The views of a scene show one set of named points, each view turned or mirrored, and shifted as a whole, with a little noise and some points left out.

Scene 1
View 1
Z802: [-0.63 -0.17 -0.24 -0.46  0.29  2.46 -2.00  0.44 -0.39  2.43  1.63  1.95
 -1.71 -2.94 -0.35  3.02 -2.49 -0.15 -0.55 -0.86  0.16]
Z420: [-1.73  2.22  2.12  1.61  2.24  2.78 -4.98  3.00 -0.33  5.05  1.96  1.07
 -1.14 -2.00  1.08  3.71  0.33 -2.39  3.45 -0.82  2.98]
Z911: [-2.90 -0.21  0.19  1.16 -0.89  2.25 -4.31  0.82  0.22  3.47  1.07  2.55
 -2.79 -1.51  1.98  2.61 -1.27 -2.73  2.40 -0.18  1.75]
Z933: [ 1.94 -0.85  1.92  2.00  1.03  1.43 -3.57  2.08 -1.20  0.48  1.15  0.62
 -1.09 -3.88  0.97  3.49  0.28 -0.99  1.92 -1.07  0.16]
Z535: [-2.95  0.79  0.52  0.55 -0.82  2.92 -4.09  1.18  0.25  3.39  1.55  2.19
 -3.23 -2.21  1.29  2.63 -0.48 -2.78  2.36 -0.07  1.45]
Z347: [-0.64 -1.39 -1.26  0.61  0.96  1.02 -2.76  0.28  0.02  3.57  1.33  3.17
 -0.05 -1.55  0.79  2.94 -4.13 -0.29 -0.94 -0.32  1.69]
Z16: [ 1.62 -3.82 -0.14  0.34  1.57  0.62 -0.72 -0.63 -0.85  0.24  0.51  1.96
 -0.02 -2.33  0.04  3.15 -4.95  2.11 -2.67 -2.37 -1.50]
Z212: [ 1.56 -2.32  0.11  1.80  3.75 -0.31 -2.56  1.05 -0.82  3.16  1.00  2.07
  2.27 -1.20  0.96  3.91 -4.78  1.50 -1.49 -2.25  1.62]
Z272: [ 2.16 -3.81 -0.18 -0.20  0.97  0.69 -0.20 -0.80 -1.10 -0.42  0.64  1.92
 -0.33 -3.11 -0.39  3.00 -4.62  2.24 -2.95 -2.26 -2.23]
Z40: [-0.20 -0.37 -2.36 -0.38 -0.37  1.07 -2.46  0.31  0.17  2.63  2.05  3.87
 -0.30 -2.74 -0.20  2.52 -4.11 -0.69 -1.72  1.16  1.66]
Z609: [ 1.57 -0.47 -1.48  1.84 -1.35 -0.01 -4.61  1.30 -0.39  0.54  1.65  3.43
 -0.73 -3.94  1.47  2.38 -1.04 -2.93  1.03  2.48  2.11]
Z864: [-0.05  0.12 -1.29 -0.22 -1.01  1.84 -3.01  0.49 -0.26  1.64  1.93  3.23
 -1.63 -3.59 -0.19  2.34 -1.98 -1.43 -0.14  1.08  0.77]
Z981: [ 4.46 -0.30  0.05  1.67  1.12  0.27 -3.34  2.12 -1.64 -0.44  1.92  1.77
  0.78 -5.26 -0.20  3.31 -0.72 -0.68 -0.22  1.05  0.77]
Z743: [ 1.46  0.44  1.37  1.56  2.44  1.48 -3.68  2.59 -0.97  2.17  1.91  1.11
  0.14 -3.52  0.40  3.82 -0.60 -0.76  1.11 -0.94  1.58]
Z321: [-4.77 -2.01 -0.90  0.51 -0.80  2.07 -2.99 -0.79  1.08  4.54  0.37  3.31
 -2.69  0.51  2.34  2.49 -4.26 -1.35  0.98 -1.58  1.41]
View 2
Z864: [-1.26 -2.35  2.13 -0.41  0.78 -1.77 -5.40 -0.62 -2.49  1.07  3.35 -2.71
  0.67  0.78  0.62 -1.63  0.39  0.23  1.43 -0.45  2.43]
Z933: [ 0.38 -2.21 -0.51  0.24  0.79 -3.28 -2.88 -1.56 -5.22  0.11  5.68 -2.38
  3.19  3.79 -0.94 -2.25  2.40 -0.16  0.64  0.13  1.08]
Z609: [-0.26 -2.27  1.73  0.30 -0.57 -0.75 -4.22 -2.23 -2.80  2.48  4.15 -1.79
  0.90  1.76  1.07 -3.33  2.21  0.00  3.91  0.22  1.27]
Z911: [ 1.57 -2.52  1.20  1.78  1.12 -1.94 -2.41  2.16 -2.55  0.84  4.66 -2.74
  0.70  0.56 -0.03 -2.94 -1.28 -0.52  1.54  0.71  3.00]
Z535: [ 2.21 -2.58  1.39  2.37  1.55 -2.18 -2.83  2.72 -3.12  0.39  4.63 -3.13
  0.63  0.44 -0.34 -2.77 -2.08 -0.64  1.23  0.62  3.32]
Z420: [ 3.46 -1.36  0.21  3.93  1.10 -1.86 -2.89  1.48 -6.91  0.02  5.62 -3.24
  1.49  1.56 -1.05 -1.41 -1.98 -0.97  1.48  0.57  2.14]
Z347: [-1.37 -1.07  0.90 -0.03  0.03 -1.68 -2.86  0.18 -1.73 -0.58  3.79 -2.99
  0.85 -1.10  0.51  1.15  0.11 -0.09  1.46 -0.51  0.86]
Z743: [ 0.69 -1.19 -0.26  1.32  0.33 -2.36 -3.60 -1.59 -6.20 -0.16  5.06 -2.90
  2.52  2.63 -0.73 -0.17  1.09 -0.34  1.17 -0.25  0.75]
Z981: [-1.37 -1.57  0.44 -0.61 -0.54 -1.85 -5.06 -4.26 -5.57  1.20  4.30 -2.17
  2.52  3.40  0.22 -0.93  3.61  0.29  2.38 -0.71  0.13]
Z212: [-1.88  0.40 -1.31 -0.02 -1.02 -1.96 -1.01 -1.30 -3.21 -2.13  4.80 -2.81
  2.35 -0.32  0.07  3.15  1.77 -0.38  1.44 -0.75 -1.27]
Z40: [-2.38 -1.42  2.33 -0.55 -0.02 -1.07 -5.28 -0.88 -1.56  0.39  2.85 -2.94
  0.49 -1.08  1.05  0.55  0.23  0.11  1.91 -0.83  1.52]
Z321: [ 0.04 -2.22  1.22  0.65  1.28 -2.45 -0.67  3.99  0.99 -0.68  4.21 -3.22
  0.20 -2.16  0.33 -1.22 -1.96 -0.41  0.41  0.64  2.76]
View 3
Z802: [-0.56 -2.19  1.64 -2.69 -1.79 -1.74 -3.85 -0.19  0.09 -1.30  0.92 -2.48
  1.42  2.16  2.07 -0.13  1.41 -2.33 -2.85  3.05  0.54]
Z933: [-1.75 -3.41 -0.96 -0.92  0.19 -2.04 -2.37  1.83 -0.18  0.19 -0.23 -0.69
  1.68  1.23  3.65  0.99 -0.40 -3.98 -5.28  1.26  0.24]
Z609: [-3.57 -0.39  1.79 -1.70  1.00 -0.49 -2.29 -1.57 -0.15  1.74 -0.22 -2.05
  2.57  1.01  2.47  1.52 -1.57 -2.77 -3.09  0.98 -2.62]
Z535: [ 0.50 -0.23 -0.57  0.03 -3.18  1.51 -3.82  0.22  1.77  2.28  1.43 -2.58
  2.88  3.35  2.69  0.79  1.22 -1.43 -2.85  2.02  0.39]
Z981: [-3.76 -2.86  1.62 -2.33  1.67 -3.49 -2.89 -0.04 -0.87 -0.30 -1.34 -0.95
  1.04  0.19  2.46  1.01 -1.50 -5.49 -4.40  2.10 -1.12]
Z347: [-0.01 -0.34  1.88 -3.67 -2.61 -1.48 -4.43 -0.03 -1.30  0.05  0.85 -2.70
  0.10  1.01  1.11  1.00 -0.27 -1.60 -1.86  3.27 -0.74]
Z743: [-1.15 -2.25 -0.43 -0.92 -0.75 -1.96 -3.87  1.80  0.15  0.91 -0.65 -1.42
  0.92  1.05  2.34  1.05 -0.65 -5.10 -4.47  2.85  0.63]
Z16: [-0.07 -3.64  1.99 -5.37 -1.49 -4.67 -2.87  1.05 -3.65 -3.93  0.98 -1.70
 -0.93  0.08  2.27  0.48  0.12 -0.68 -3.16  2.38  0.08]
Z272: [-0.46 -4.37  2.49 -5.61 -0.91 -5.16 -2.42  0.38 -3.34 -4.58  0.92 -1.38
 -0.24  0.18  2.59 -0.04  0.69 -0.74 -3.29  2.31  0.16]
Z420: [ 0.15 -0.56 -2.11  1.01 -2.50  0.92 -4.82  1.97  2.21  3.44 -0.04 -2.16
  2.06  2.65  2.31  1.45 -0.21 -4.74 -4.06  2.89  1.22]
Z864: [-2.09 -1.15  2.39 -2.31 -0.60 -1.09 -3.35 -1.56  0.37 -0.16  0.65 -2.38
  2.32  2.10  2.23  0.27  0.83 -2.46 -2.43  2.45 -1.06]
Z40: [-1.55 -0.23  3.54 -4.02 -1.63 -1.46 -4.42 -1.74 -0.78 -0.51  0.60 -3.16
  0.93  1.39  0.91  0.63  0.31 -2.16 -1.51  3.34 -1.36]
Z911: [ 0.01 -0.20 -0.26 -0.57 -2.54  1.38 -3.20 -0.03  1.00  2.11  1.46 -2.41
  3.02  2.50  2.74  1.03  0.61 -0.87 -2.83  1.46 -0.37]
View 4
Z802: [ 0.03  0.38  0.30 -2.85 -2.19  2.21  2.16  1.65 -0.61 -1.38  0.55 -1.23
  0.12  1.44 -1.04  0.98 -1.15 -0.23  0.03 -0.12  0.37]
Z16: [ 0.46  0.19  1.64  1.16  0.28  1.49  3.00  1.64  0.19 -3.38  1.82 -0.28
  0.44  0.94  1.31 -0.90 -1.95 -1.14  2.10 -1.44 -2.04]
Z212: [-0.99 -0.47  1.35  0.61  0.30  3.19  2.36  0.43 -0.20 -1.33  2.69  0.57
 -2.13  1.39 -0.43 -3.18 -3.35  0.33 -0.86  0.30 -2.16]
Z321: [ 0.47 -1.09 -1.87 -3.64 -0.99  3.74  0.99  1.18 -1.45  0.78  5.59 -1.64
 -1.84 -0.61 -3.16  0.94 -0.44 -1.01  0.93 -2.86  1.69]
Z864: [-0.83 -0.14  0.20 -1.41 -2.92  1.67  1.37  0.28 -1.37 -0.59  0.19 -0.72
  1.29  0.50 -1.99  2.19 -0.32  0.50 -0.47  0.71  1.54]
Z272: [ 1.65  0.39  2.11  1.52 -0.25  1.14  3.13  2.14  0.00 -3.93  0.75 -0.54
  1.59  1.27  1.95  0.27 -1.55 -1.22  3.31 -2.17 -1.66]
Z911: [-1.86 -0.24 -2.05 -4.87 -1.65  2.36  0.88  0.50 -1.32  0.74  3.20 -2.24
 -0.54 -0.73 -3.12  1.65 -0.10 -0.29 -1.38  0.54  1.78]
Z933: [-3.55  1.17 -0.13 -3.41 -0.44  0.43  2.29  0.40  0.34 -2.15  0.77 -2.41
  0.76  0.02 -0.06  0.23 -1.05 -0.44 -1.95  3.26 -0.77]
Z347: [-0.20 -0.71  0.30 -0.38 -1.49  3.12  1.64  0.41 -1.18 -0.15  2.42  0.00
 -0.74  0.85 -1.87 -0.27 -1.57  0.37 -0.31 -0.75 -0.03]
Z743: [-2.98  0.66  0.46 -3.46 -1.17  1.64  2.25  0.41  0.10 -1.23  0.45 -1.44
 -0.58  1.11 -0.98 -0.62 -2.18  0.36 -2.75  3.23 -0.75]
Z420: [-2.99  0.73 -0.68 -6.69 -2.08  2.75  1.76  0.72 -0.36  0.32  0.87 -2.30
 -1.89  1.08 -2.73 -0.44 -1.77  0.61 -3.82  3.35  0.62]
Z40: [ 0.13 -0.81  0.80  0.49 -3.01  2.96  1.43  0.23 -1.90 -0.05  0.83  0.68
  0.39  1.22 -2.10  1.01 -1.21  0.95 -0.17 -0.69  0.97]
Z981: [-3.34  0.65  1.59  0.30 -1.39  0.41  2.15 -0.55 -0.21 -2.11 -1.52 -0.13
  2.11  0.69  0.21  0.42 -1.36  0.86 -2.18  4.10 -0.96]
Z609: [-3.32 -0.41 -0.59 -0.01 -2.05  0.83  0.82 -1.49 -1.72 -0.18  1.01 -0.19
  2.20 -1.14 -2.19  2.11 -0.04  0.95 -1.89  2.87  1.32]

In a view up to two points have been moved. Name them for each view, in the order of its rows, or write none.
view 1 -> Z535
view 2 -> none
view 3 -> none
view 4 -> Z272, Z420
